Points on a hilly landscape, in no order, each with its height.
From any point a ball takes the steepest step (drop divided by distance) to one of its 2 nearest points. It stops when none of these is lower. Distance is the straight distance between rows; heights are no part of it.
begov: [ -5  22  28 -27 -21  51 -54  10  23  13  26 -33   6 -45  38 -43 -10   7
  15 -23 -28  23 -57 -41   4  38  -3  22  -3 -32  -1 -15   7   3  22  20
  -8 -36  31  12  -3 -40]  h=84.4
Tup: [ 13   9  24  13  40  15 -14  16 -10  31  16  20  14 -48 -14 -40  26 -22
   0 -16 -37  13  10  25 -31  -2   8  38  -5 -57  -4  -9 -27   4  60   3
 -11   2   4 -18  -5 -12]  h=84.3
rebal: [-18  21  10 -37 -62 -31  16 -12  32 -55  -7  -5   9  14 -36  38   1  14
 -21   4  32  -2 -33 -27   3  -2 -15  28  -7 -17  40 -15  -3  41 -25   9
  22  12  50  50  11   3]  h=30.7
Sevos: [-47 -19 -51  53  -1 -41  15 -16  25 -34 -20  36 -22  25  18  28  -7   7
 -15  -3   7 -38   4 -14  38 -19   9 -36   4  15 -16 -19  51 -21 -34  -3
  -4 -23  11  12 -15  11]  h=48.7
kudo: [-25 -16 -21   8   2   3  31  38  15   9 -18  58 -13  59  -1 -41  24  21
 -14  -5  -4 -41 -14  -2  32 -16  -2  -5   4  18   3   9  15 -18  17  -1
 -16 -58  20   1 -44 -22]  h=73.2
budu: [ 33   2  -4  -9  -3 -23  33  -6 -19 -24   3  18  37  43   4 -11  11 -23
 -23  27 -17  -2  17  31  11  32 -25 -12   7  14  -5  28 -32   2 -16 -46
  21  43  -5 -43 -18   8]  h=57.3
sosab: [-12   2  50 -48 -25   9  11 -19  23  -8  58  12   8  38   6 -35 -21  -3
  32  -5 -14  21 -37  -1 -26   5 -38  -1  13  36 -16  32 -12 -32 -23   5
   9 -31  20  21 -21  -7]  h=18.9
tepa: [-38 -47 -16  34  37  -9  18 -39 -11 -34 -11  38 -27   9  45  -9 -17   9
  52 -18 -18 -24 -10 -27  19 -53  -8 -36 -14  20 -32 -11  17 -24 -14  33
  14 -53  -2  32  -3  37]  h=54.5
der: [-29 -27  27 -25   5 -13  31  21  16  -4  67 -13  35 -24 -52 -30 -16  44
   4  -5 -51 -21  13  -7 -76  16 -48  -8  -5 -22  26  16  40   3  17  19
  37   5  11 -12  -2  12]  h=26.3
bebe: [ 10 -12   7  21  47  22   9  -7 -28  52 -25   2   6  12  45 -11  43 -16
  -6  -1  46  22   7  17   3 -22  10  25 -19  15  -7 -13   2 -13   2 -29
 -53 -23 -39  44   0 -28]  h=31.8
geref: [-39 -62 -24  33  32   3  42  15  -2  18  -8  61 -11  31  20 -39  22  11
  12 -15 -18 -46  15  -3  -4 -42  -2   0 -13  -4 -16   3  18 -17  25   5
 -14 -48  -9  12 -21  -5]  h=74.1
saru: [ -7   7  18  27   6   7   7  19   3   1  12 -11 -35 -56  11  -3 -16  37
  42  -8   2  -6  26 -25 -11  14 -13 -14  -2   4  19   7  33   2  25  27
  -3  -9  -7  -6  21  11]  h=21.5
Veta: [ 20   6   8  -5  -8  20 -10 -25  -4  17 -20   9   2  29  -5  -7  -9 -42
  59  -6  19  -8 -12 -34  22 -51  27  15   1  25 -47   9 -15  -6 -26   6
 -27   5  -4  10   9  -2]  h=43.0
Tekoz: [  3  19   9  -3 -23  15  14  44  -3  -9  30  14  -1   0   2 -40   7  20
  17  11 -25  -2 -12  -8   6  11 -31  17   7  -7   6  26  -3   8  39  -2
  -2  -7  17 -40   0 -18]  h=62.1
Siv: [-26  20   2 -58 -41 -27   4 -22  39 -46  20 -15  17   6 -57  -2   3   4
 -11 -12   8  17   3 -11 -37 -17 -11  20   8  -1   0 -20 -14  23  -2  -3
  33   8  35  56   5  11]  h=34.8
vovim: [-30 -32  13   4  30   1  13  -1 -15   0  17  47  -7  11 -32 -20  -4 -22
  35 -54 -47  25  23   5 -42 -10   6 -13 -32 -31 -11 -29   1   1  -6 -12
  18 -25 -26  46 -21  50]  h=41.7
kani: [  0 -44  -2  42  43 -13  49   1  -7  31  -5  27   3   0 -24  -9   4 -16
 -13 -26  16  -1  43  11 -21 -10   3  -1 -36 -45  11 -12   7   5  26 -36
 -39   2 -47  26  12  32]  h=76.4
Vokad: [-13  51  -7 -32 -54 -25 -15  11  48   8 -22 -18   6 -19 -19 -12  57  40
 -50  26  51 -23 -42  -1  38  46  25  42  23 -18  17   6  -5  43  23 -16
  17  14  43   7  14 -37]  h=29.9
fime: [-22 -14  27 -11   9   0  -5  28  -2   6   2  28 -18  25 -20  -6 -18  -5
  27 -16 -27   9 -19  21 -31  -7   4 -14 -19   0  21 -43   9 -11 -32   8
   2  -9  -1  33  -9  24]  h=44.3
remu: [ 13 -10   6 -33 -15  15  27  17  -2  19  46  22  41  41   3 -45   2  -2
  12  17 -41  19 -32  11  -3   7 -35  15  19  16 -19  47 -36  -6  10 -45
   8 -20  -2 -53 -10 -20]  h=60.5
dunu: [ 27  -6   2  27  18  10  -5   1  -8  25 -17  -1   3  -8  41 -11  11 -13
 -15  35  20  10  29  19  21  28 -17  -7  25  32  19  10  19 -13  15  -8
 -26  16 -13 -41 -32 -43]  h=68.1
Difu: [ 32  32 -23   7 -27  -2 -40 -12 -11 -22 -13 -43  16 -44  32  68  10   2
 -23  23  22  -3  51 -13   5  41   1   0  18   6  35   7  40   7 -12  12
   6  46  -8 -21 -16 -26]  h=24.2
dadus: [-78 -18 -38  21  -4 -44  23   0  41 -31  -7  20 -28   3  -2   5 -13  36
   4 -11  14 -48 -21 -20   4 -19  21 -38 -10  -4  -3 -41  36 -10 -15   5
  40 -59  25  43  -7  25]  h=50.7
rof: [-14 -28 -14  14   4  -6  32  23  -1 -39  -3  17  -7  23  10   8  11   6
  24   0 -11  -4  31 -22  10 -23 -23 -40   7  30   3   0  16   5  13 -13
   1 -17 -25 -10 -10  -2]  h=65.3
Fenik: [-49 -35  32   7  35   8  11  11  -6   3  25  29 -36  -5 -25 -26 -11  21
  27 -28 -59 -29  12  16 -57 -13  -6   0  10  -4 -42   1  18 -14  34  36
   1 -25  22  39  -8  10]  h=81.6
tiz: [  6 -23  10  14  11 -26  29  -2 -34 -64  12  -1  13  24 -25  56 -25  10
 -20  -2 -22 -23  14  -8  11  12 -38 -25  14  11 -16  20 -12 -24 -40  58
  23  16  13 -31 -25  41]  h=57.7
gof: [-10  36  35  -3  -6  31 -54   9  -5  51  -4  -9 -28 -15 -19 -23 -12 -27
   9 -14  12   9 -45  20 -14   6  30  52  11 -25 -34   2 -12   1  20  -4
 -31  -2  20   7  28 -30]  h=82.9
Rupep: [ 22  -1   3  -8  26  55 -17  -3 -39  49   6  -8  40   2  39 -55  -4 -25
  20  -6 -15  33 -32  -6  -4  -1 -26  28  -2  14 -23  21  -2 -28   8 -20
 -42 -32 -27 -19 -10 -27]  h=45.5
lag: [ 20 -30  15  -5  49  26  -9   3 -38  35  38 -17  18   9  35 -26  10 -18
  18  10 -32  73  -6  10 -20  11 -41   3   1  23 -13  40  -1  -6  44 -36
 -39 -23 -43 -34   5 -37]  h=42.7
Bope: [ -5   7  28   2  32   0 -10  -6  -9  13  14  -2 -30 -11  20  -6   6 -20
   7 -13   5  12  26  39 -19  -3   5  25   5  14 -25  -9  10 -24   0 -22
 -42   7 -18  17   2 -14]  h=27.5
Firuf: [-24  -7 -12   1   9 -33  19  22  -3 -17   6 -41  -1 -48 -36  -9   5  63
  16  -6   9 -30  44 -27 -50   3 -12 -17 -14   2  25  -1  65   5  16  14
  19   1 -18   5   6  29]  h=27.1
pife: [ -1  34   0   5 -21   6 -26  36   9  -8 -14 -21 -15 -56  26  14  26  38
  16   9   5  -8   8 -37  26  24   9   5   9   0  30   2  27  16  -1  35
   2  -3  12  -3   4  -3]  h=15.1
Kezi: [ 10  -4   3 -18  20 -22   3  17 -10 -26  48 -11  20 -17 -52  -7  -4  -4
   7  13 -53  32  39  17 -37  -2 -23  -9  11   8  -4  31 -15   6  24 -13
   5  33  -9 -43  12  17]  h=35.1
rit: [ 54  -6   5  27   1  16   1 -34 -56  12 -13 -15  12  -7  36  56 -30 -38
 -10  13  36  13  19   2  13   5 -18 -10  -3   1  20  14 -12  -4 -15  22
  -9  46 -33 -33   8   3]  h=75.1
sot: [ 12  41 -13 -52 -37  16 -53  12  26  -2  -5 -27   1 -15  17  -7  27  -8
 -33   8   9   0  12  33 -12  21  48  28  13   1   7 -13   1  19  13 -48
 -15  17   3  11 -12 -59]  h=18.0
Geva: [ 21  -2 -19  11  30  10   1 -30 -47  36  20  26   8  33 -45   0 -17 -30
  14 -23 -23  48  26   6 -18 -18   2   3 -35   0 -15 -12 -26 -27 -43 -17
  13  22 -43  32  10  99]  h=74.2
Sef: [-35 -56 -15  25  25 -22  14 -25 -20 -79  10   3   8  -6 -12  28 -35  28
 -10  -8 -32  -6  13 -14 -10 -20 -19 -61  -4  31 -23  -2  20 -28 -38  47
  35  -1   0  -7 -20  64]  h=59.8
tolon: [ -1  42 -23 -12 -17 -13 -35  20  17   1 -47 -33   7 -54  17  24  47  29
 -65  27  32 -23  -9  11  57  51  43  15   3 -29  15  -9  -1  33 -10  -3
  19  30  29 -16  21 -25]  h=25.2
vevuv: [ 34  19  -2 -43 -32 -18 -45 -13   7 -25 -41   9   5  26  -9  10  18 -34
 -25  19  22  -1   9  41  25  17  39  12   8   9   2  -2 -24  13   5 -26
   7  49  23  -6 -36 -46]  h=12.5
daba: [ 15   1 -11  -1 -16   0  18  27 -18 -41   1   4  -4  24  15  20   9  17
  32   8 -33 -13 -11 -40  56   0 -25  -7  23  15 -13  45  -2  21   6  -8
  12 -12  -4 -50  -7 -16]  h=63.8
tiper: [  6 -15 -20 -20   3  -1  21  -8   6  17  13  44  33  73 -19 -68  18 -29
  -8  18 -19  17  -2  26   1   4 -20  -4   4  33 -24  15 -40  -8  15 -55
  13   9  -1 -35 -37  -8]  h=59.1
doduf: [ 17 -20   4   4  24  32   3  20   2  25  39 -37  20 -44  71 -26  12  18
  26   7 -48  37   5 -29   0  28 -38 -10  14 -10  11  21   8   0  30  -3
 -12 -25 -40 -44  16 -31]  h=38.8
fakif: [-63 -10 -17 -11 -25 -24  48  36  55  13  -2  24   5  15 -40  -6  19  40
 -40  -4  14 -32 -32   3 -11   4   1   3   3 -19  30 -24  16  30   0 -10
  24 -47  34  37  -9 -16]  h=71.1
sebam: [  4   0  42  19  33  37 -10  22 -28  49 -15  14 -12 -12   8  -6 -19  11
  30  -1 -10  15 -35  37  -9  -5 -15  20 -16 -13  16 -28  12 -14 -14  34
 -19  -4  -1   5  21   7]  h=46.8
matez: [ 37  -6  28   7  50  23  10 -23 -69  15   2   6  35  20  14  -8  13 -10
  30  23 -27  29  -5  29  -4 -15 -31  39 -16  11 -15  25 -45 -15 -25  -6
   1  25 -24 -12  27  27]  h=76.8
laz: [  8 -16 -22   0  28  20  10  -7 -19  11  -4  28   3  30  -7  -5  19 -53
  46 -30 -28  38  28 -14   2 -39   7  -7  -7   8 -13 -17 -26   6   4 -29
 -10 -32 -43  21  -3  25]  h=38.6
pakal: [ 31  16 -38  -5 -12  18 -24   2  21  10  -8 -42  28 -16  47 -20  15  -4
 -29  35 -10  13  23  -8  26  33 -15  -6  26  10  23   8   6  -2  40 -32
 -20  29 -15 -72 -14 -61]  h=69.2
zofut: [ 18  21   3 -37 -52  40 -29 -10  16  17  -5 -12   3  28   8 -20  -7 -27
  16 -22  22  -2 -37 -21  25 -12  30  10   1  21 -20  13  -2 -10 -14 -25
 -33 -18  11  17 -20 -43]  h=40.7
dez: [  7  22  38 -40 -12  19 -32 -19  17 -18  59 -57   5 -41  34 -22 -35  24
  50  -2 -46  14 -26 -17 -23  33 -34  -8  13 -12   5  19   3 -15  -1  17
  41  -3   4 -31  31   8]  h=37.3
Lum: [-17  15 -49 -36 -35 -34  18  11  35 -26  -3 -27  30  21 -56 -14  39  25
 -12  -8  -7 -14  33 -22 -36 -20  -7 -13  13  12  16 -30  25  43  26 -29
   9  21  -4  -4  -9  -4]  h=39.5
sanel: [-26  12  23 -57 -19 -21  32  -5  35 -15  78 -20  44  -6 -20 -11  -8  28
  15  13 -30  17  -8 -11 -66  19 -52   2  20   8  19  31  -7  14  14  -4
  49 -17  29 -12  12  -6]  h=19.7
muv: [-63 -34 -21  -1  -2 -16  27  22  33 -39 -21  51  -7  34 -20 -28  12  10
 -35   2  -5 -13 -22  10   5 -28   1   6   8   0  -2 -26   7  20  10   1
  15 -36  56  25 -22 -12]  h=72.1
sebiv: [ 29   8  -2  33  -1  11   2 -18 -32  18 -11   7   3  26  11  30 -48 -25
  30  -6  23  -6 -21 -15   8 -20  -7 -24 -20  10  24 -11   2 -22 -46  23
   5  19 -15   4  13  36]  h=73.9
daz: [ 20  46 -52  -2 -61 -27  -6   3  24 -26 -41 -17  15  35 -24  23  52  28
 -30  20  36 -37   1 -27  33   6   3   0   4   7  30  -6  14  50  11  -3
  20  33  42 -19  -6 -25]  h=32.8
fisil: [-38   6 -29   0 -21 -16  35  27  57  40 -25  21 -13  54 -28   2   4  -5
 -56   0  34 -23 -40  23   3  13  42 -29   8  -7   2 -33 -21  23 -18 -46
  11 -37   9  35   2 -21]  h=70.0
guso: [ 14  35 -12   1 -14   7 -55  18  17   6 -30 -29  14 -59  53  11  52  26
 -28  33   2   1  -3 -37  62  47  22   6  19  -8  21 -14   9  17 -18  46
   0  14  22 -13 -16 -40]  h=19.3
razip: [ 13   7  -1   7   1 -57 -22 -15 -24 -34 -49  -6 -21  -3 -34   1  -2 -11
 -31  15  39 -13  19  68  17   2  48  -3 -17 -11  -3  -8 -42  10  23 -24
   4  59  12 -11 -16   4]  h=17.9
dunel: [ 33 -20   6  29  23 -28  29  -6 -31 -38 -30  22  29  34  -9  29   8 -23
 -29   9   6 -22  39  26  24  13 -21 -21  -3  13 -14  10 -37 -15 -13  15
  22  38   7 -43 -32   9]  h=55.3
luva: [ 28  25  26 -39 -50  28 -24 -22  20  -2  38 -41  19 -18  53 -12 -37  -9
  20   9  -4  12 -27 -27  10  44 -18 -11  21  15   7  12   0 -20 -28   9
  28  13   2 -21  12 -20]  h=33.1
liv: [-16  17  -1 -43 -64  -3  -3 -11  44 -20  -3  21   6  36 -35 -15   9 -29
 -16  -9  17  13 -18  -6   0 -18  19   6  17  23 -16 -12 -35  15  -2 -24
  -3  -5  29  29 -22 -18]  h=38.0
mopod: [-42 -24 -13  37  10 -17  14  10  18 -20  -3  30 -55  -6  14   1 -26  45
  54 -19 -14 -57  -9 -26   8 -19   7 -24 -23 -13   6  -6  38  -9  23  31
  38 -68  23  32   7  44]  h=52.6
big: [ -5  23  -1  -5  -9  22 -44  -5  -3  20 -16 -32 -31 -41  46  25  -1 -12
 -24  -2  34  10  16  15  15  16  36  15  12  -7  -6  -8  22  13   7 -14
 -42  13 -25   5  16 -40]  h=22.9
gazu: [-17  13  19 -41 -48 -11  25  -2  29 -32  42  -7  29  22   8  -3   3  27
  13  31  -2   7 -23 -22   1  33 -59   9  37  46  10  41 -12   1 -14   8
  30 -13  37  -5 -12 -32]  h=10.5
Niloz: [ 12 -32  -7  33  19 -15  36  14   5   6 -16   9  -3   7  13  22  27  13
 -21  13  27  -4  69  -2  11  13 -26 -37  -1  19  33   0  43  11   6 -15
 -27  10 -33  -3 -10  -8]  h=66.8
ditak: [ 34 -45  11  35  22   4  42 -10 -22  13  -4  -2 -12  -5  68  52  15  23
  47  18  30  24  15 -26  29  -3 -38 -40   1  44  21  28  -4  17  -8  40
  20 -36 -46 -16  -5   6]  h=77.9
poz: [ 10  28  -2 -41 -44  -5  -8 -12  -1 -30  30   0  14  10 -42  -5 -22 -34
  10  11 -18  16  12  -8 -26  -6  -8  10  13   0  -8  33 -15  -3  17 -25
  13  41   8 -24   0  -3]  h=38.3
des: [ -7   9  18  12  11 -24  -2  -1  -9 -10 -27  24 -21  10 -27 -35   4 -16
 -13  -4  25 -20  -1  40  19 -16  30  28  -7 -12 -37  -2 -33   1  35 -24
 -13  29  34  -4   6   4]  h=22.2
Duga: [  9  -6  14  18  31  15  -7 -17   6  38  15 -37   2 -92  14  -2 -16   0
 -27 -13  -1  28  24  -4 -34  25   0   0  -3 -51  26 -24   7  -2  22  14
 -25  15 -44 -10  30  21]  h=30.0
Por: [  3 -13  24 -16  26   3  -3  15   9  11  63  -4  14 -23 -32 -17   3  -6
  43 -21 -68  29  32   3 -70  12 -22  -1   1 -24   0  16   9  -5  27 -11
  18 -14 -18 -14  -6   5]  h=31.4
zut: [  7   0 -15  13  36  24 -22 -11   2  36   9 -34  15 -72  68 -39   7 -10
 -10   1 -34  40   2 -42   7  21 -28  17   7 -44   3 -17  -1  -6  44  17
 -31   3 -27 -31  13 -21]  h=34.9
kob: [ 20  22 -29 -28 -30  45 -54  -4  17  -4  12 -51  24 -31  56 -23  -9 -10
  -2   8 -25  27  -9 -42  35  29  -3   3  24  11  -2  23  11  -9  28   0
 -37 -12   1 -46 -13 -64]  h=70.4
dofed: [  4   1  -6 -33 -39 -24   1 -21  -8 -64  38   5  20  37 -61   7 -33 -10
 -19   1 -30  40  18  -7 -10  -7 -17 -11   9  15 -30  30 -44   0 -32  -9
  31  34  17 -16   4  45]  h=41.3
lafaz: [ -4  28  21 -20   0  20 -53  28  15   9  17 -23   0 -55  -9 -31   9 -16
   2  -3 -32  25 -16   2 -26   9   6  33  12 -28  -1  -9  -2  11  56   7
 -24  -4  35  -7   4 -45]  h=83.6
vamep: [ 13 -37  54  -8  44  22   9  -5 -18   9  21  -4 -25 -25  48 -12   3  31
  70 -10 -42   4  16  13 -28  -3 -21   1  -6  21 -11  24 -12 -22   5  34
  22 -30 -32   6   8  21]  h=80.1
Pof: [ 34  34 -10  16 -21   7   2   3   2   8  -5 -26  12 -62   0   7 -18  -7
 -36   8  18  -2  23 -15   2   4  21 -20  -5 -32  26  -7 -15   7  10  12
 -21  37 -11 -34  22  16]  h=24.4
vegon: [ 47  -9 -13  33  33  21  18 -32 -45  35 -18   5  19  17  -8  39 -36 -37
   0  10  30  27  13  11 -13 -35  13 -15 -40   0  21 -21 -23 -13 -51  -2
  -8  27 -37  40  19  55]  h=72.8
genem: [-33  11  -2 -12   6 -27  -2  17   2 -28  17 -56   0 -42 -79  15 -20  43
 -38 -17  15 -18  12  -1 -66   0  23  -8 -11 -14  16 -26  33  10   0  -5
  -1   6  -9  40   1  42]  h=31.6
guge: [-23  -6  -8 -13 -24 -27  25  -7  -6 -61  47 -25  22   7 -72  -9 -44  25
 -28  -5 -22  -1  14 -25 -53  -7 -21 -24   0  13  -1   6   7  -8 -15   4
  19  28   8  -5  -8  50]  h=38.7
zaro: [-28  38  56 -36 -27  11 -14 -14  30  18  47   4 -20   3   7 -27 -18   7
  -3 -15   6   8 -38  20 -38  33 -24  39  15  -9  -3   1   4 -23  -8  -1
 -13  -4  35  38   4 -17]  h=16.5
gab: [ -9  15  19  34  16   5  -9  15 -30  35 -40  13 -34  -1  -8  19 -20   1
 -22   3  31 -17 -44  53  20   1  28  32 -18 -42   6 -10 -10  -8 -16  11
 -16  15   3   0  42  15]  h=49.3
doni: [-53   8  31   6   6   6  -5  17  14  24   7  21 -44  -2 -32 -19   1   3
   9 -31  -8 -20 -24  13 -37  -7  29  23  21 -13 -50  -6   4   0  20   8
  -7 -30  25  28   3  -3]  h=82.2
tarud: [ 47 -32  21  20  27  14   8 -20 -43  18   7 -28  15 -20  72  56   4 -18
  13  29   4  54   1  -1  24  17 -33 -14  26  22   2  33 -17   2 -11  12
  -1  -1 -52 -47  18 -18]  h=76.5
lagod: [ -8 -10 -10  47  49 -31  19  -9 -29  38 -45  37  -2  30 -14  10 -17 -13
 -16  21  44 -29 -41  50  21 -32  20  20 -18 -13  -3 -18 -19 -34 -38  16
 -10  10  17  13  12  21]  h=51.2
nebi: [-37  21  -9 -12 -29 -16 -14  29  25 -12 -42   9 -22  46  -5  41  24   4
 -32  -6  37 -34 -27   7  56  13  36  10  19  18 -19  -6  13  10 -34 -16
   0 -21  27  27 -21 -40]  h=50.2
rofa: [  8  51 -43 -31 -65  -8  10  13  16 -17   4 -44  28  -8 -14   0  35  39
 -14   3  14 -25  17 -42 -11  -1 -10   7   9  -7  39  -2  34  37  17 -16
  16  27  12 -29   7  -3]  h=36.3
motu: [ 30  30  -9  -4 -41   5 -28  -5 -11 -12 -22  -6  -9 -39 -44  30 -42 -21
 -49   7  28 -16 -16   5   7 -14  53   2 -12 -34  27   2 -25  14   4  10
 -11  48   9  -8  17  14]  h=19.4
Kose: [  0   7 -23 -13  -3   9 -13  23  14  49 -42   6 -26  33  -9  19   1 -39
 -35   3  32  -8 -33  42  11  -1  72 -14   1  -8 -11 -24 -37  23 -28 -53
  -4  -8 -21  25   8 -18]  h=70.8
kad: [ 30  29  35 -15 -46  29 -39 -14   9   8  -8 -28   2 -28  15  20 -24 -24
  -1   1  13   2 -33  -9  28  19  18  18   5 -18   6  -7  -8  -5 -52  39
   9  42  28  -5  16  -9]  h=28.2
novi: [ 22   5 -28  15   3   8  -9 -12 -21  44 -30  12 -14   3 -16  37 -28 -40
 -24   0  37  17  10  34 -13 -23  59  -9 -21 -14   7 -25 -15   5 -33 -32
 -16  19 -30  36  14  30]  h=71.7
bimo: [ 13  -9 -15  26   6  -5  27  13  10  35 -31  18   3  31   7  -9  10 -18
 -44   8  23 -29  33  30   3  17  15 -33  -7   4  21 -33  22   5 -10 -56
 -24  28 -30   4  -5 -12]  h=68.0
Ton: [ 39   5  12   2   9  46 -49  -6 -25  -2  -6 -35  -4 -27  65   5   1 -11
  22  12   3  35 -25 -44  66  26 -13  21  10  21 -17  29  10 -12   9  31
 -35  -6  -1 -31  -9 -42]  h=71.6
par: [-40 -64  -5  42  62 -15  25 -44 -20   1  -1  29 -30   2  10   2 -20   0
  38 -31  -4  13  15   2 -34 -57 -13 -37 -39   0 -27 -28  15 -25   4  27
  -1 -37 -34  55  17  53]  h=56.2
Rofib: [-22   1   4  12 -13 -19 -14 -22  15 -10 -29  30 -27  38 -15  16 -12 -35
  22 -10  24 -24 -34  -9  40 -53  45  21   9   2 -46  -5 -10 -13 -35  13
   0  -4  35  33   8   1]  h=44.9
Mabi: [ -9  13  12   7   7  -9   3   5 -12 -19  20 -13 -14 -20 -82  -3 -50  14
 -31 -29  -4  -3  10  -3 -42 -10  16 -10 -21  -6   5 -16  -7 -15 -13  26
 -21   5  -8  10   0  58]  h=35.0
gese: [-16  17 -22   6 -28 -22  28  28  30  -4 -20  13  -4  23 -30   9  -6  -8
 -54   5  19 -28  16  24 -13  11  28 -34  -3 -15  20 -37   1  19 -24 -44
   8  13  10  25   0   5]  h=69.0
Metaz: [  8  29   9 -29 -47 -22 -21   4 -11 -52  -1 -40  14  -6 -27  48 -10  24
  -5   9  12  -7  -3 -16  -2  19 -21   9   1   6  38   2  26  14 -41  37
  34  39  43   0  -4   3]  h=24.8
vemif: [ 20  39 -22  10 -53 -11 -26  -3  -8 -37 -19 -17  -6  -2   8  79  -4   0
   3  -3  38 -38  26 -31  26  41  12  -1  12  -6  30  10  43  14 -39  22
  25  28  26  11 -21  -9]  h=19.0
vid: [ -1   8 -34  30   3 -35 -13  16  27  26 -66  17 -39  49  -6  37  24 -16
  -5  21  40 -42 -52  12  87 -17  50  11   1  -4 -18   9   1   5 -15  -8
  -8 -36  27   3   6 -28]  h=48.5
rezi: [-29 -72   8  24  48  -3   3 -53 -13 -49  10   5 -27 -11 -16  -8 -45  32
  23 -30 -38 -10   8   0 -33 -32 -13 -56 -47  19 -25 -18  -3 -37  -7  49
  29 -25 -24  18   4  86]  h=58.0
nibib: [-12 -28  41   4  54  30   8  14 -18  27  31  11 -29  -7  38 -36  12  22
  40 -10 -40 -18  11   9 -29  -6 -21  20   3   7 -31  33  18 -28  35  24
 -25 -44   6  10  -5 -19]  h=80.9
Putu: [ -9  24  18 -15 -35 -22  -6   6  35  -9 -34  12  -8   0 -31 -22  25  10
 -37   6  52 -42 -47  18  49  12  42  32  -7 -35 -10   8 -52  30  25 -21
   6  20  42  -9  24 -26]  h=26.9
sadan: [  7  24  22 -28  26  21 -45  -2   5  -3  66 -44  19 -64   0 -10 -27  -7
  19  -5 -78  39   3   4 -45  24 -24  10   6 -39   6   0   1  -4  27   2
  11  18  -2 -40  31   8]  h=35.6
Lano: [ -3 -26 -11   5  61  16  12 -29 -63  27  24  48  27  44 -28 -23  22  -6
  37  -8 -48  52   6   8 -29 -25 -39  35 -22  11 -49  15 -17 -35  -6 -15
  14   3 -32   7  22  64]  h=75.4
Vevi: [ -4 -63  -1  51  50 -10  59   6  -4  25  -5  41 -35   2  19   3  16  21
  -4  -5  21   0  36   4   5 -35 -17   1 -25 -19  27   4  22  -5  40  21
 -26 -35 -30  25  19  14]  h=75.2
semo: [ 49  25 -46  10 -31 -19   0  -8   4 -30 -45 -29  23   3  -1  69  39   2
 -38  13  22 -31  62  -5  20   7  -2 -28  10  16  25  -4   4  41   9   4
  16  51 -11 -42 -22 -20]  h=28.8
pavu: [ 25 -49  28  16  46  35  18 -20 -12  41   4 -12 -16 -37  84   0  12  36
  59  11  21  17   7  -6  12 -12 -23  -7 -10  28  19  16   0  -3   4  56
  22 -41 -47  18  13  16]  h=79.1
Gapeg: [ 27  -6 -18   4  19  30   7   6   5  22 -24   6  -4  27  25 -18  45 -16
   5 -30  10  11  18  -1  12 -19  13 -10  -2  28   1  -7 -14   6  25 -46
 -57 -42 -47  12 -20 -20]  h=35.3
lus: [ 41  20  13 -27 -39  30 -39  -5   5  33 -10   7  14 -14 -14  -3 -23 -46
  -4   3  19  21 -27  12   2 -11  52  27 -10 -26   7 -21 -34  17 -30   3
  -1  37  14   8  20  10]  h=24.0
rol: [ 11 -39  -7  48  50 -23  31  -6 -40 -12 -40  46  -1  40   6  15   6 -13
   1  22  18  -8  10  31  33 -35 -14  -1 -12  18 -18  -9 -24 -23 -13  28
   2   7   8 -19 -21  10]  h=53.3
Gito: [-19  12 -51  38   4 -43  -2 -27  28  -4 -43  13 -44  42  24  55  -2 -13
  12  -3  38 -36 -23 -14  58 -43  53 -12  -9   8 -34 -14  17 -11 -38  -4
  -4 -41   2  32   3   5]  h=46.7

For each start below, name the point where the ball stops.
Rofib -> vemif
Kose -> vevuv
tiper -> vevuv
gof -> vevuv
Vevi -> vevuv

Call two points neighbours if one is among the 2 nearest of the other. Go from one point of each pair to the other, from neighbour to neighbour, staying as low as possible. Name the highest point that can't be avoided.
Gito and gazu -> Sef
pife and vevuv -> Vokad
pife and zaro -> dofed
motu and gazu -> dez
gazu and zaro -> sosab

For each start below, name every point that the ball comes to, in order.
rit -> sebiv vegon novi Kose fisil gese bimo Niloz rof daba Tekoz remu tiper budu dunel rol lagod gab sebam fime vovim laz Gapeg bebe Bope big sot vevuv
Lano -> Geva vegon novi Kose fisil gese bimo Niloz rof daba Tekoz remu tiper budu dunel rol lagod gab sebam fime vovim laz Gapeg bebe Bope big sot vevuv
kob -> pakal dunu Niloz rof daba Tekoz remu tiper budu dunel rol lagod gab sebam fime vovim laz Gapeg bebe Bope big sot vevuv
